Points, in no order, along strands that fork, close into loops and pass close to each other.
Two points are linked if the straight distance between their rows is under 41.8. Some points are linked to none.
(1789): [-22  -1  -6  15  16  -4   1 -18  17 -10  14 -17 -14   1   3  16  26   0
  -8  -3]
(80): [-21  -1 -13   8  -5 -10   5   8  11  11  12   2  -2   6   0  27   9  18
  -2  -2]
(41): [ -3  -3  22 -23  15  -6  10  13  10  -1   9  12   6  -2  -5  31   6 -14
 -14   3]
(362): [ 15 -10 -17  -8 -30 -11 -10  -6  -1   0   5   0 -10  -5  -1   2  -7 -29
 -14  -3]
(459): [-19   2   6 -11  15 -20   3   2  10   5  -2 -37  -1 -10  -3 -12   3 -22
  23   1]
(2455): [ -3  10 -20  -8  25  11   3  -3  22   6   1   8  -9  20   6  -2  -4  10
   5  26]
(1166): [ -2  19  -9  -1   6  19   1  11  26 -21 -18  -2 -16  14  -5  -1  17  12
  -3  -4]
(2237): [  0  23  23 -25   6 -12  21 -13  10   8   3  22  -1   1   2  21   0   0
   1  -4]
(1553): [ -2  -6  13  12 -11  13 -11 -36   5  -9   3 -14   6 -16  32  16  19 -13
 -11 -16]
(916): [-13   0  21 -15  21 -14   0   3   6  -3  14  -7   2  -2  -6   7   7  20
 -15   9]
(1585): [ 17  -3   3   3 -17  16   3 -43   8   0   6   6  -3 -13  37   4  -5 -23
  -1 -14]
(1286): [ 10  -7   3  21  13  -1  -2   5 -23  26 -11   1  19  -5   2 -14   4   8
  13 -20]
(1074): [  7  15  15  -9   0  -5   8  13   4 -11  -5   0   4  -1 -12 -12   7  12
  -2  -6]
(2469): [  1 -16   6  14  31  29   6  10 -19   6   0 -17   9 -14 -27  -6   3  17
   1  12]
(546): [-11  24   5   2  -1  -5   5 -13  11  -8 -19 -12  -3   1   5   3  16  14
   1 -20]
(404): [ -2   1  22  -7  -6  12  15  22  -7 -15   6  -1   6   9 -23   1 -14  27
   2  27]
(288): [ 25  -8   5  -8 -27  -8 -15   7  -7 -20   4  -8  -8   3 -17 -12 -11  -1
 -13   1]
(1272): [ 15   0  -7   0  21  24 -15  15   5  -6 -28  -1   2  20  10 -16  -7  27
  -7   4]
(416): [-10 -22  12  14  18  -7 -15  13 -13   6   1 -24   6  -8   5 -15  11   0
   4  -7]
(1429): [ 11  12 -14  -7 -28   8   0 -15   5 -14   9  14  -4   8  -8  18  -6  16
 -22  -1]
(1888): [ -6   2 -22   1  -4   3   6  -8   5   5  22  29 -13  -2   9  -7   0   3
 -13  -8]
(1298): [  1  15  14 -12   2   2  25   4 -17  18  -3  13  14   1 -18  -6  -7  10
  19  14]
(905): [ 15  -8   0  13   7  -5   2 -22   1 -11  12   1   2  10   4 -25 -11  12
   6  -3]
(2409): [-18  17 -24   3 -17  -5  -2  -9  10   6  -9   2 -24  -5   8 -28   6 -11
  -3 -17]
(121): [  3 -12 -11   6 -21   2 -12 -34  -3  -7  20 -17  -9  -3  15  16   7 -14
 -14   0]
(1012): [ 11   2  22   1   5   2   7  -1 -16  14   3  25  16   2  -7   5   1  23
  -5  -5]
(1032): [-14  -2  -3  -6   4  -4 -11   6   7  -5   5   3 -16 -12  -1 -28  14 -18
  -7 -12]
(2494): [  0  -4 -15  12 -17 -17  -3 -10   4  10  -1 -15  -9  -1   5 -15  -5 -23
   7 -11]
(698): [ -1  -9 -14   7  18  15   0 -11   5   5  10  28  -2  13   9  -6  -5  23
  -6   4]
(1726): [  3   6   4   3  29   5   6  -7 -11  -1 -16 -13  11   2 -13 -33  -4  25
  28   1]
(446): [-14   6  -4  -7   8 -23   7  -3   5   9   6 -20  -3  -5  -1 -14  -1 -11
  12   7]
(1528): [-12   1  -2  11   0 -17  -4  10   6  24  -6  -3  13  -4  20  27  11  -2
  -4 -29]
(215): [ 13  -1   0  -9 -15  -9  10  10   2  -2   8  16  -1   3  -4   2   1 -13
  -1  -3]
(578): [-16  16  -3   3   3 -20   3  -3  -2  24  -9  -4  10   3   9  -5  -3  22
   9  -5]
(2462): [  5 -13  -5  15   9 -10   5 -13   0   4  21   9   7  12  -4  -8  -4   2
  16  -1]
(955): [-15 -12   3  11  -5  12  13  20  -8  10  24  26   4  -2 -10  19   4   6
  -4  18]
(2086): [  2  -6  31 -11  34  11   9  -4 -13 -11   6  -9  14  -3 -26 -16   4  23
  15  14]
(1564): [ -2 -15 -18  24   2   3  -4  23   3   1   8  11  -5   2  -7  -6  19   4
   4  -8]
(162): [-11   7   4 -18  13   2  -3  10 -11   4   9  13   2  -7  -3 -11  -8  14
 -14  11]
(846): [  1   1 -13  25  -9  15  -7 -40   6 -24   1 -17 -13   5  12 -14  12   2
   2  -1]
(883): [ -8  -2 -14   2  36  19 -10  -9  -7  -2   5   3  -5   1  -3 -29  -7  15
  -1  15]
(1959): [ -9   0  15   6   9 -18  -5 -14  10  -7  -9 -38   4 -11  14 -18   4 -29
  17   0]
(58): [  1 -11  -5  -9   7  -4  15  15  -4  12   3  28   2  -6  -4  21 -11 -36
  18  13]
(798): [  4 -13  -7  29 -24   6 -22 -26  10   3   1 -15   2 -11  32 -12  -2  10
  -7 -18]
(2333): [ -4  25  -9 -18 -17   6   9 -29   2 -13   0   5 -15  -3   5  -7  13  -8
 -11 -14]
(733): [  8   3 -11   8  -8  36  11  36  -3   3 -22  10  -3  22  -7 -13  -4   9
  14  21]
(1832): [  7   2  25 -17  -1  -8  14  13  -4 -17   1 -11   9   7 -28  -8 -16  20
   6  19]
(2528): [  9 -19  -5  -2   3  24 -14  26  -7 -18  -7  -6 -14   4 -25 -32  -4  10
  -2  16]
(842): [ -7   5   5  19 -18  13 -10 -29  12  -4  -1 -11   5 -15  36   5  21   0
  -4 -29]
(491): [-14  -9 -17  19  22  17   0  19   0   4   6  12 -11  -4 -14 -18  23   2
   7   0]
(742): [ 13  -4  17  -3  -1 -16 -17  10   0  -6 -13 -15  15   0  12  17  -7  -9
  -9 -13]
(53): [ -8  21 -24 -13 -19   0 -13  -8   6  -6  -8  -4 -20   4  -3  -1 -14  16
 -23   9]
(2056): [-10  11  17 -11  -8  10  16  28  11 -20  -7   9  -3   5 -22 -12  13  10
   4   0]
(2135): [  3   0  -7   3 -19   8   6  26 -23   9  -9   5   1  -3 -22 -24 -19  11
  14  17]
(1279): [-12   9  -8 -15  -6  -5  -3  10  13  -3  -2   3 -25 -10 -11 -12  19 -13
 -17  -5]
(1282): [ -6  -4   3   7 -26 -12  -2  28   5  12   2   3   7   2  -7  34   6  -4
  -9  -1]
(2296): [  3  15   9  -2   1 -25  15  -3   4  23 -15   1  14   6   3  16  -1  -7
  27 -14]
(1004): [ 12   9  21  -1   5 -16   3   8   1   1 -23  -9  17  -1   8  12   5  -1
   5 -23]
(2243): [ -8   7  -7  -2 -11  18   3  32  26  -5 -15  -2 -16  23  -5  12   7   8
   2  20]
(2116): [ -3  -7  -6 -15  -5 -14 -12  -5  -5  14  20  13   3  -2  16  10 -19  -3
 -27   0]
(171): [  5  -4   6 -14   4   1  20  20   4  -3  -1  15  -1  -2 -10   7 -10 -38
  21   3]
(1621): [ 23   5  29 -26  -4 -10  11  11   1 -20  -8 -14  10   3 -11   9 -14 -10
   6   6]
(325): [ 14   2  -3  -6  -9   0  15 -26   7   9  11  20   0   2  14  26  -3 -15
   4 -22]
(2527): [-14   1  -6  -2  30  -8   6  -4   3   1  10 -14  -1   5 -17 -12  -8  22
  19  30]
(1704): [  6  -3  -1  -4  -9 -11  -3  15 -19  11   4  -8   9   0 -16 -13 -25  14
   5  13]
(2181): [  5  -4   9  -4  14 -15   0  -5   4   0  -2  -6   0  -7  11   1 -15 -32
  15   0]
(2480): [  9 -16   4  10   6 -11   0   7  -8   6  19   1  16   4  -8   0  -4   3
   7   5]
(2157): [ -2  19   1 -24  -8  -2   3 -18   2 -14   9  14 -11  -3   1  -5   4  -4
 -24  -6]
(634): [  0 -15  -8  16   3 -13   3   9  -3  18   6 -11   4  -1  -4  -9   5 -28
  25  -1]
(2493): [ -4  -1   9  13   3  -1 -11 -16  10  -9 -24 -31  -1 -15  20  -9  11 -37
  14  -6]
(2047): [  2  -6  30  -7   4  25  23  14 -11 -19  10   8  10   7 -27  -7  -1  18
   6  21]
(1135): [ 11 -23   2  32  -7  -3 -15 -17   3  -1  10 -13  10   2  23 -14  -1  10
  -5 -19]
(264): [-23   4  -8   4  22   1  -2  12   7   7 -12  -5  -1   0  -3 -10  11  21
  11  -7]
(784): [ 10  -4   1   9  15  23   2  20  17 -16  -9  11   2  24  -2   7   9  22
  -2  12]
(914): [ -2  15  -4  -2 -12   8  12 -36   9  -1   8  13  -6  -7  21 -12   2  -2
  -5 -19]
(1141): [ 13  -4 -18  28 -15   6  -2  10  11  -9  -5   8 -10   6  -8 -10  18   6
   9 -20]
(2228): [ -9   4  20 -21  20 -13   7   4   6  -5  16   0   2  -6  -4  11   8  -7
 -10   7]
(2365): [  6  -7  13  -3   4  -4 -22   2   0 -15 -14 -22   1  -8  18  23 -10 -23
  -8 -13]
(1183): [  0  -3  16  12   6   4  -8 -37  10 -15  -4 -23   6 -11  28  15  13 -28
  -1  -4]
(1635): [ -4  -5 -12  11 -21 -11 -21  -7   1   3 -11 -25 -21 -10   1 -18   7 -24
  -1  -9]
(153): [ -7  -9  -9   8   6   7 -12   4  -3   2  12  13 -10 -10   3 -34   7  -7
 -10  -9]
(2006): [ -6   4  29 -22  -2 -16  13  12   3   3   6  -4   8   2 -10  31 -11  -2
   4  23]
(1579): [  6   0   5  11   4 -20  10  -2  10   2   6 -15  11   8   0  19  11   4
  10  -8]
(290): [ -7  14   7  14   2  21  29  18   0   1 -15  17   8  19 -11   0   0  20
  28  18]
(777): [ 13 -20  13   1  -5   2  -5  17  -6  -9  30  21  13   3  -9  21  -3   0
 -23  10]
(1785): [  3 -12   7  16  23   1  -9  -1 -27  27 -10 -10  20 -15   8 -16  -2 -12
  17  -6]
(556): [ 23  -5 -11 -11 -35   0 -19  -7 -15 -10 -13  -7 -10  -4   2  14  -4 -39
 -11 -10]
(843): [ 11 -12 -10   1   0  -4   1 -19   4 -12  13  -7  -1   2  10  29  -2 -34
   1   1]
(1182): [-15  17  11 -13   7  -9   2  -4  12 -16   4 -14  -3   3 -12  20  11  21
 -19   3]
(1334): [ -3  24  -8   6  -3   8  -8 -19  13 -20 -23 -17  -7   6  10  -4   9  19
  -5 -12]
(1479): [ -2   6  -6   3  -8  22  20  21 -16   8   3  34  -1   3 -14  -3  -7  14
   1  11]
(1970): [ -8   3  13 -25  -4   6   4  30 -17   6   3  22   5  -5 -18 -10  -6  14
 -21  16]
(136): [  7 -23   0  23  -8 -16 -18  -2  -3   5   6 -14   6  -2  16   2   2  -3
  -3 -21]
(1385): [  7   1  -9  23  15  32  23   1 -15  14   0  20   2  -8 -27 -17   0   4
  20  10]
(447): [-16  13 -17   1   3   7  12  28  28  12 -16  -2  -6  26   1  15   2  14
  14  24]
(957): [-14 -18 -19  30   1  -8  -9  19   5  12  12  -4 -12   1  -9  -4  17  -5
  12 -11]
(860): [  6 -15  -8   9 -18  -6 -17 -21   0  -2  23  -9  -4   1  16   2 -16  -9
 -17  -4]
(377): [ -1   4 -22  -4 -12   2   2 -11  17 -14  14  12 -17  15  -7  16 -10  15
 -15  20]
(626): [  0  21  -5 -18 -25  -5   1  -3  -2 -16 -12  -9 -15  -4 -11  16  22  -8
 -20  -5]
(1561): [ 21  -5 -11   6 -25  -4 -11   7   6 -17  -7  -2 -10  11 -19 -22 -18  10
   4   8]
(278): [  7  16  32 -16  -1 -10  -9 -14   3  -7 -21 -11   9  -7  18  -7  -4  -1
 -17 -12]
(1390): [ -7   8   2  11   5   0 -10   7  13  -9  -3  10 -11  -1   9  -6  23  14
 -21 -24]
(284): [  2  14 -12 -20 -35   4 -17  -6 -20 -13 -16 -18 -12  -1   1   9  24  -8
 -13  -6]
(1868): [  6   8   5  -1 -10   2  10 -50  11   8   7  12   3 -10  29  -9  -5 -11
   3  -9]
(1383): [ 22  -9 -21  -8 -45 -11  -6 -16  -8  -3   8  -5 -16   2  -9  10  -5  -9
 -13  -2]
(1721): [  7  -4 -20  12 -37 -14 -11   9   0   1 -21 -15 -14   1 -10  -6   4   0
   5 -12]
(277): [ 15  -3 -14  14 -37 -13   1  14  -1   9 -12   0  -3   5  -5  -1   3  -5
   8 -21]
(526): [-13  -5  11   4  -1  -1  14  28  -2  14   9  16  11  -5  -5  16  10  -3
   7   6]
(1033): [ -5 -10  13  18  -4  -6 -31  -6   3 -13   1 -34  -1  -6   9  -8   3   8
 -25  -7]
(639): [ 11  -1  16  -2   7 -24   0 -14  -7   8   0 -15  15   9   4  -5 -16   4
   9   4]
(844): [  0   7   6   3  13  29  19  18  15 -10 -11  15   0  24  -8   4   9  17
  13  17]
(2239): [  5   0  -9  19  -3  -1  -6 -31   6 -13   3  -9  -7  -2  12 -29  -3   8
   3  -7]
(2129): [  8  18   8 -20  -3  -6   2 -11   1   0   8  17   3   0   6  -3  -7   8
 -24 -13]
(1209): [  2 -21  10  11 -13  12   0  24 -20   8  20  22   8   4 -13  14   2   5
  -8  15]
(84): [-12   7 -12  -2 -23  12 -13 -36 -19 -15   5 -16  -7   1  24   5  29   2
   4   6]
(716): [ -4   3 -20  -2  39  20  -2 -15  13   2   0   8  -9  15   9 -18  -6   6
   7  16]
(2096): [ 17   0 -14   4  19  35  -3  10  -1   2 -27   2   8  24  -1 -19  -4  16
   8  16]
(586): [  6  -7  -4 -15 -19  -6  -7  -3   3  14  21  11   5  -1  16  29 -10   7
 -29 -17]
(515): [-13   4 -24   2 -10  -4   4  -6  11  -8  20   2 -17   6 -10  12  -2   4
 -14   7]
(129): [ 21 -19  -3  10 -13  12 -12  22  -1 -25   0  -1  -6   9 -22 -21  -9  15
  -1   6]
(1039): [ -5  -3  -5  12 -23   4 -19 -27   9  12  -1  -3  -2 -22  35 -16  -2   1
 -18 -12]
(1410): [ 12  -9  20 -11   4  -7   5  -6   7 -26  24  -4   0   0 -21   4  -1  -6
  -5  13]
(2454): [-10  15  -5  -9   6   8  -1  12   5  -8  -1  26 -12   1  -2 -14  14  13
 -16 -12]
(2375): [ -3 -12  21 -15   7  -9 -16  20  -5  -7   2 -13   4 -13  -4  -8   4  -3
 -19  -4]
(2299): [  3  -6 -21  13  -6  21   5  12 -20  16   9  31   4   0 -12  -3  -6  10
  -1   6]
(2325): [-11  -3 -23   2  13   6  13  -5   2   8  23  29  -7   6  -4  -3  -8  16
  -5   8]
(1885): [ -3 -25  16  -6  23  12  13  27 -12   5   5   2  13 -18 -13   9  16 -26
  16   9]
(1105): [-10  -8 -24   3  -4 -16 -11   2   6   1  11 -16 -11   2 -13  -5 -14   4
   4  25]
(2063): [  3 -12 -31   6   5   0  -5 -14  13  -5  19   6 -20  15   0 -18 -22   6
  -1  19]
(1672): [ 17  -8  10  15  -4 -12   4  31  -1   3 -22  -9  19  -2   1  14   5 -19
  23 -16]
(1636): [  4   7  14  -6   0  11 -10 -31  -3 -22 -11 -22   0 -10  17  14  14 -29
  -3   2]
(2414): [ -6  -2   6  13   4  -6   5 -18   9   7   8  -3   8  -7  19   1  12  -7
   1 -20]
(1620): [  0 -16 -13   3  -2  -2   8  13  -1  16  23  30  -4  -6  -9   0  11 -22
   0   5]
(571): [ -7   5  16 -28   2 -28   5   3   0   5   3 -13   6  -2  -2  23 -21 -13
   0  18]
(1114): [  1  15  30 -26  23 -14   6 -15   5   1 -10   7   3  -4   7  11  -7  -5
   3  -4]
(1476): [  8  19 -12   3   6  13   1  -7  22 -22 -20  -6  -7  17   6   2   2  23
  -3  -3]
(1241): [ 10  -5  11 -17  -1   0  14  21  -1  -2   7  13   3  -1 -14  -8   0 -18
   6   0]
(1065): [  6  -9  -3   5 -11   5 -23 -16  -8 -18 -23 -16   0  -7  20  31 -10 -25
  -6 -12]
(1100): [ -9   8  -6 -10  -6 -20  -6 -14   3   4  11 -22  -5  -7  10  26  -1 -23
  -9   4]
(2207): [ -8  -7   7   5  -8   2 -13 -18   4  18  10  16   9 -15  37 -21  -9   8
 -13 -14]
(217): [ -2  11 -30   8 -21  10  -3  -2  17  -2 -10  -2 -16  16   1  31  -3  23
  -6  -1]
(616): [ -3  -7   1   2   4   6  -3 -25  -7  20  14  26   4  -9  30  -8 -12  10
 -16 -14]
(2359): [-16   3   5 -10  35   5   0  -6 -15   7   7   8  -6  -8  -7 -27  -4  14
  -5   8]
(954): [-10   2  16  -8   6  15  18   9 -21  19  10   2  11 -12 -29   9  -7  10
  -2  35]
(874): [ 14   0 -14  27 -15  -2   1  -7   2   1 -10   4   5   8   6 -14   7   9
  17 -34]
(2422): [ -1  -8  -9  17   5 -16  -4   9  10  -2  14 -13  -9   1 -13  -6  11 -19
   8  -1]
(788): [-10   9 -29   8 -15  -8   9   9   7  13   5  13  -9   8  -6  -5  -3   1
   7  -3]
(2267): [ -6   9   9  -5  14 -21   9  -2  -4  29  -7  -5  14  -3  11   7  -9  -1
  23  -7]
(923): [ 15   0  25 -15  -3  -8   2   4   7 -30   7 -22   1   2 -18   7   2  -4
  -8   2]
(724): [ 10 -10   0  -8  28   0   9   8 -17   6 -12   3  13 -12  -5  -3 -18 -30
  31   0]
(2308): [-25   8  -8   2  11 -10   6   7   6  15   7   8   2   7   0  18   2  23
   4  17]
(2271): [ -4   8   7 -22   6 -15   3 -12   1   4   0  -4   1  -6  13  34 -16 -19
  -5   2]
(269): [-19 -15  -3   3   9  12 -10  28 -26  21   4  -8   5 -21 -22   0  -2  11
 -13  19]
(1898): [ 13 -13   4   0  -6 -21  -6   6 -17  13   3 -10  18   4  -3  -5 -20   1
   4   6]
(2125): [  0   9  19  -8  21 -12  12   1 -10   6 -17 -22  14   0  -7 -23   4  19
  31  -5]
(1679): [ -5   7 -19   9 -16  19  -9 -42  -9 -23  -2 -13 -17   7  13   2  20   8
   5   4]
(1597): [  7 -15 -11  14  -6  10   8  15 -18  12  26  34   4   1 -13  -7   3 -14
   5   2]
(2441): [ -2   6  18  -7  -5 -14 -16 -13  -1  -3 -17 -21   8 -12  23 -12  -6 -13
 -14  -6]
(1838): [ -4  11  10 -21  15  -9  19 -16   0   6  15  28  -4  -1  -4  -1   1  -4
  -2  -1]
(926): [  5  -4 -12  11 -14  15   4  29  -8   6 -15   6  -3  12 -17 -17  -9  11
  24  18]
(1269): [  3  12  -3   7 -18  13  -3 -24   4   0  -4  -2  -4  -9  31  18  19   6
 -10 -41]
(1897): [ 13   4   2  17   0  -5   6  -4  -4  14 -11  15  19   2   9  -7   4   8
  16 -30]
(1159): [  9   9  31 -21   1 -14  15  10  -3  -9 -10  -5  12   5 -18  -3  -7  16
  12   1]
(912): [-14  -7  16  -9   8   8  19  33  -8   9   3   6   6 -13 -21   5  19 -12
  11  14]
(2358): [ 14  -6 -10   2  18  11 -23   0  -3 -10  -7  -6   1  17   9 -25 -21  24
  -7  14]
(1377): [ -2 -12   0   9  -7  -7 -12 -21   2 -15  22 -26  -9   0  -2  17  18 -16
  -9   6]
(2154): [ -4  -1  25  -9  30  -1  15  -6  11 -19   4 -12   2   9 -23  -6   5  25
  11  18]
(2431): [ 13   3 -12  11 -33 -15  11  21  -6  13  -6   5  10  11  -6  -4 -12   0
  23  -5]
(2009): [ -2 -17   4  22  -4 -13 -16  14   2  -1   6 -15   9   2   3  18  14  10
 -10 -17]
(2111): [ 14   7   4  -4  -7 -12  20 -13   8  15  -9  10  11   8  12  29 -11 -14
  21 -21]
(229): [  5  -3 -10  14 -25 -15 -11   9   1  -1 -14 -34 -14  -3 -15 -11  17 -14
  14  -9]
(1783): [-17  18 -22  -9 -15 -13  -9   6   6  14 -16   0 -21  -5   9 -22  -7   0
  -5  -7]
(1501): [ 15   7   7 -23 -15   0 -13 -23  -6 -12   1   7  -3  -7  17  12 -14 -20
 -27  -4]
(339): [-10  11 -14  11  24  29  24   7  -1  22  -8  16   5   9 -15   5  -1  13
  20  31]
(543): [ 22 -10  -1   4 -23  13 -11 -30   2  -6   6   3  -6 -10  24  -5 -14 -33
 -11 -17]
(1552): [  9   4  15   2  14 -15   4  -5 -11   5  -6 -13  17  -3   0 -21  -5   0
  15 -13]
(683): [ 16 -10   1 -10 -26  -5 -16  15  -3   0  12  13   6   0   6  13  -9   8
 -28 -15]
(1569): [-12 -15  10 -13   9  -2 -14  31 -21   6  -1 -10  10 -14 -12 -11   2   2
 -12   9]
(1725): [ 11   2 -11 -11 -35  -1 -23 -15 -25 -12 -21 -13 -13  -4   8   5  14 -22
  -9  -7]
(301): [ 28  -4  -3  -6 -36   2  -6   2  -5 -10  16   9  -1   4  -4  17 -10   9
 -25  -7]
(333): [-12  -1  31  -9  -2   0  19  18 -15  18  10   2  12   1 -13  21  -6   1
   6  31]
(2220): [-12   3 -21  13  13  16  11  21  10  15 -11  11   0  15  -3  10   6  16
  19  21]
(1890): [ -1 -19   8  -4  33 -13  -2 -14  -4   6   7   6   4  -2  11  11 -25 -30
  11  12]
(1949): [ 11  -2   4   0  19 -10   4  -7  -5  -1 -18  -5   4   0  12  -7 -22 -34
  34  -6]
(610): [-16  15  -9  -9 -10 -16  -4   3  -2  18 -11   1   0  -2   6  -8  -4   6
  -3 -10]
(1666): [ 10 -17  14  -7   2  -4   1  12   4  -4  18  20   5   3  -1  31  -9 -18
 -11   2]
(1541): [  4  15  14  -6  13  -3   4 -13   2 -19 -39  -5  -2 -11  12  14 -12 -25
  13 -16]
(2246): [ -8  -2  13   1  16 -15  -4   8   5  18 -14   1  12  -6  26  34   4  -4
   7 -20]
(2402): [  4  10  -6  17 -23  -3  18  24  -6  13 -12  13  10   3 -16  -6   2   7
  29  -5]
(633): [  3 -19   9   8  30  22  -7  13 -18  -5   5 -12  12  -5 -23  -1  -7  29
  -8  29]
(299): [ -4  -9 -24  -3  -2  -4  -4  -2   7   2  17   9  -9  15 -13  -9 -21   8
   0  31]
(550): [-12  17 -20  -6  -8   8   5  -7  11  -1   0  25 -19   0   6 -13   3  10
 -18 -19]
(2499): [  7  -5  22  -2  14  -6   2  27   0   4 -20  -7  21  -6   4  12   7 -13
  12 -15]
(329): [-13   4   5  -3   6  15  -1  35  10 -19  -3   4  -5   0 -16  -1  18  13
 -12   5]
(1660): [ 25 -11   6   2 -11  -7 -15  -2  -2 -14   3  -3   0   3   4 -18  -8 -11
 -11 -12]
(913): [-16   2  -4  10  -4  -6  -6  12   9  12  -4   2  -4  -8   9  11  26   1
 -15 -27]
(226): [ -8 -18   5  19  22 -12 -10   2  -5  21   3 -13  11  -1   9 -12   6 -14
  12  -9]
(725): [  0   3  -5   3  -8  25   3  43  16  -8 -26   5  -9  18  -6  -3   1   7
   5  13]
(567): [ -1   4  -3   6   7  13   3  16  22 -24  -1  10 -13   6 -13   5  18  18
  -4   0]
(1556): [ -9   1 -22  10 -17  -9   3 -18   7  19   0   7 -14 -10  18 -25   1 -25
   4 -16]
(65): [ -3   4   8  -9  -9  27  14  26 -21   3   3  24  -1 -11 -20 -17  -6  14
 -10  20]
(1936): [-17  15   1 -13  25  -6  19  -5  13  -9  -2 -12  -5   4 -18 -12  -1  19
  20  16]
(68): [ -8  15  -3 -18 -19  -2   2  12  10 -14   3  -2 -18  -7 -22   4  20 -13
 -17   0]
(1281): [ -4   9   0   1  -6   2  27  14 -14  17  -4  14   9   4 -19 -13   3   4
  26   6]
(1640): [  6   1  16 -16  11 -13   3  -8  -3   8 -12  16   9   0  15  17 -16 -12
  -1  -5]
(967): [ -1  -1  11  -6  -6  -9 -18  10  -1 -12   2 -20  -6  -4  -1  -5   3   5
 -20  -8]
(584): [-18  -3 -17   8  13 -21  -5  -3  -3  11  12 -19  -2   6  -7  -8 -15  13
  19  27]
(18): [-11 -13   0   6  31  11 -19  15  -9   0   7  -9   2  -2 -11  -2  -3  30
 -10  23]
(2064): [ -1  -4  -2  10 -10 -13   2  21   7  14   2  -1  10   1   6  40  11  -6
  -2 -16]
(2330): [  1  -9 -29   9  -4   9 -20 -19   9  -8   7   7 -16  12  12 -16 -17   9
 -11   6]
(342): [ 12  -8 -18   6   1  12 -27  -2   2 -12  -3   8 -12  12   7 -31 -20  15
 -17   8]
(1951): [-15   1  -6  -7  -2 -25 -10  -1   8   4  14 -22 -14 -12  -1  -3  -4 -21
  -9   5]
(1068): [ -9  -6   5  -2  17   8   2  14 -24  25   9   0  11 -17 -18   2  -5  13
  -7  26]
(1784): [ -1   5 -17  -3 -30  -1   2   5   7  -4  12   2 -18   0 -18  16   7  -9
 -11   7]
(309): [  0  24  -3   1 -18   2   3 -13   2   1 -12   0  -1  -3  16  13  16  11
  -8 -30]
(684): [ 13   7  -8   9  25  22   2   8  -5  -4 -26   2   9  13  -7 -28  -1  25
  25   1]
(574): [-11 -13   1   6  24  20   5  22 -12   6   1  -2   3 -10 -22 -14  20   7
   7   8]
(15): [ 13 -12   4   1  -8 -10  -9 -15  -3  -3  17   3   4  -2  14 -13 -11 -12
 -14  -5]
(1016): [-17  -5 -31  15  -9   0  -6   6  16  10   0  -5  -4   9   6  31   1  30
  -8  -8]
(2284): [ 17   1 -14  -4 -21   0  14  -8  10  -6  12  19   1   3   1  17   0 -23
  -6 -19]
(2209): [  5  20  24 -18  -1   4  -7 -33   2 -12 -22  -6   5 -11  27  15  -6  -8
 -13 -13]
(590): [-11  19  -6  -7 -10  -4   7   2  17 -16  -5 -10  -9   5 -16  25  13  15
  -9  16]
(880): [ -7  -7   4   1  -4 -10 -19 -23  -2 -15  10 -41 -11  -9   5   5   9 -22
 -10   7]
(729): [ -9  13   3   9  13  27  30   7  -9  21 -13   7   8   6 -17   6  -7  24
  28  24]
(1276): [  3  10  15   3  14  -1  -6 -11   4 -13 -28 -24  -1 -15  19   4  -6 -30
  15 -13]
(112): [ -2  -2 -10  -2   3   6  -2  -3  -6  10  13  34  -6 -10  14 -22   4 -14
 -11 -15]
(2141): [ -7  -4  17   2  -1  -6 -20 -19   5 -11  -1 -32   1 -14  22  -8  -2 -12
 -17   4]
(1181): [  6  10   8 -20   5  -8  19 -13   4  -9  17  17   0   5 -13 -12 -10   1
  -2  17]
(2214): [  6  -8  -4  11  12   8   7 -26  -3  10  19  28   2   7  12  -9   0  20
  -3 -12]
(396): [ 14  10   3  -2 -16   1  -6 -30  -5 -20   1 -26  -5   7  -4   7  15  -6
  -4  -5]
(1776): [ -1  -1   1 -13 -17  14 -18 -37 -22 -24  -1 -12  -3  -2  21  14  23 -22
  -2   5]
(2512): [ -6   8 -40   4  -8   4   1   2  15   3 -10  13 -13  12   0   6  -6  13
  -3  -4]
(1947): [ 12  11   9 -13  -8 -15  18   0 -15  16  -4  11  23  10  -9   1 -18  13
  14   5]
(2206): [ -1   3  -8   3  28  16  16 -16 -17  20   3   6   7   0 -20 -12 -14  21
  12  24]
(2027): [  4  22  16 -13   4   4  -1 -32   3 -12 -35   9  -2 -14  26  22 -12 -22
  -3 -16]
(651): [ -1 -11   8  -4  29   7   8  18 -11   8  -2   2  13 -15  -5  -4   3 -35
  21   1]
(931): [ 12 -15  -6   3 -21  12 -23 -27  -8  -6  -7  -8  -7 -12  29  17  -7 -38
  -6  -9]
(478): [-20   8  -8 -11  23   7   6   7  14   6   4  10  -5  10  -6   9  -8  24
   1  27]
(1844): [  1  15  29 -21  10  -7  -3 -11   0  -6 -11  11   4  -7  13 -16   2  10
 -19 -18]
(1285): [  6 -15 -10  -4   9  -7  10  -1  -6  14  21  24   5   2   2  12  -7 -34
  10   3]
(11): [ -2  -7  14  -1  27  -4   0  18  -1  11  -8  11  14  -2  11  42   4 -11
   7  -4]
(1915): [  4  -3  17 -10  27  25  14  11  -9 -16  -4   4   9   2 -25 -16   0  26
   7  16]
(2028): [-13 -12   4   9  23  -6 -12  13  -8  -3   9 -18   5  -2  -5 -10   4  19
  -1   8]

How many points has the smallest loop of links through each point below? Write 0 if it is on no loop.
(1141) => 10
(633) => 12
(1951) => 24
(1666) => 0
(1585) => 0
(2325) => 0
(2359) => 0

A fork is a point with three links, a tip a point with one. Leave the first point through the second and follow the links. Name the first fork or tip that comes.
(2330); (342) => (1898)
(2027); (1541) => (2271)
(584); (2527) => (1159)
(288); (1660) => (2141)
(325); (2111) => (1947)
(526); (912) => (1890)
(2499); (1004) => (278)
(2129); (2157) => (1672)
(65); (1970) => (788)

A tip is a point with one link. Name the tips that can be reached along the links from each point below, in the order of the rows.
(571) => (2528), (1672), (1181)
(2228) => (1890), (590)
(784) => (1410)
(2064) => (1282), (2116), (1383), (2009), (11)
(1016) => (788), (1947)
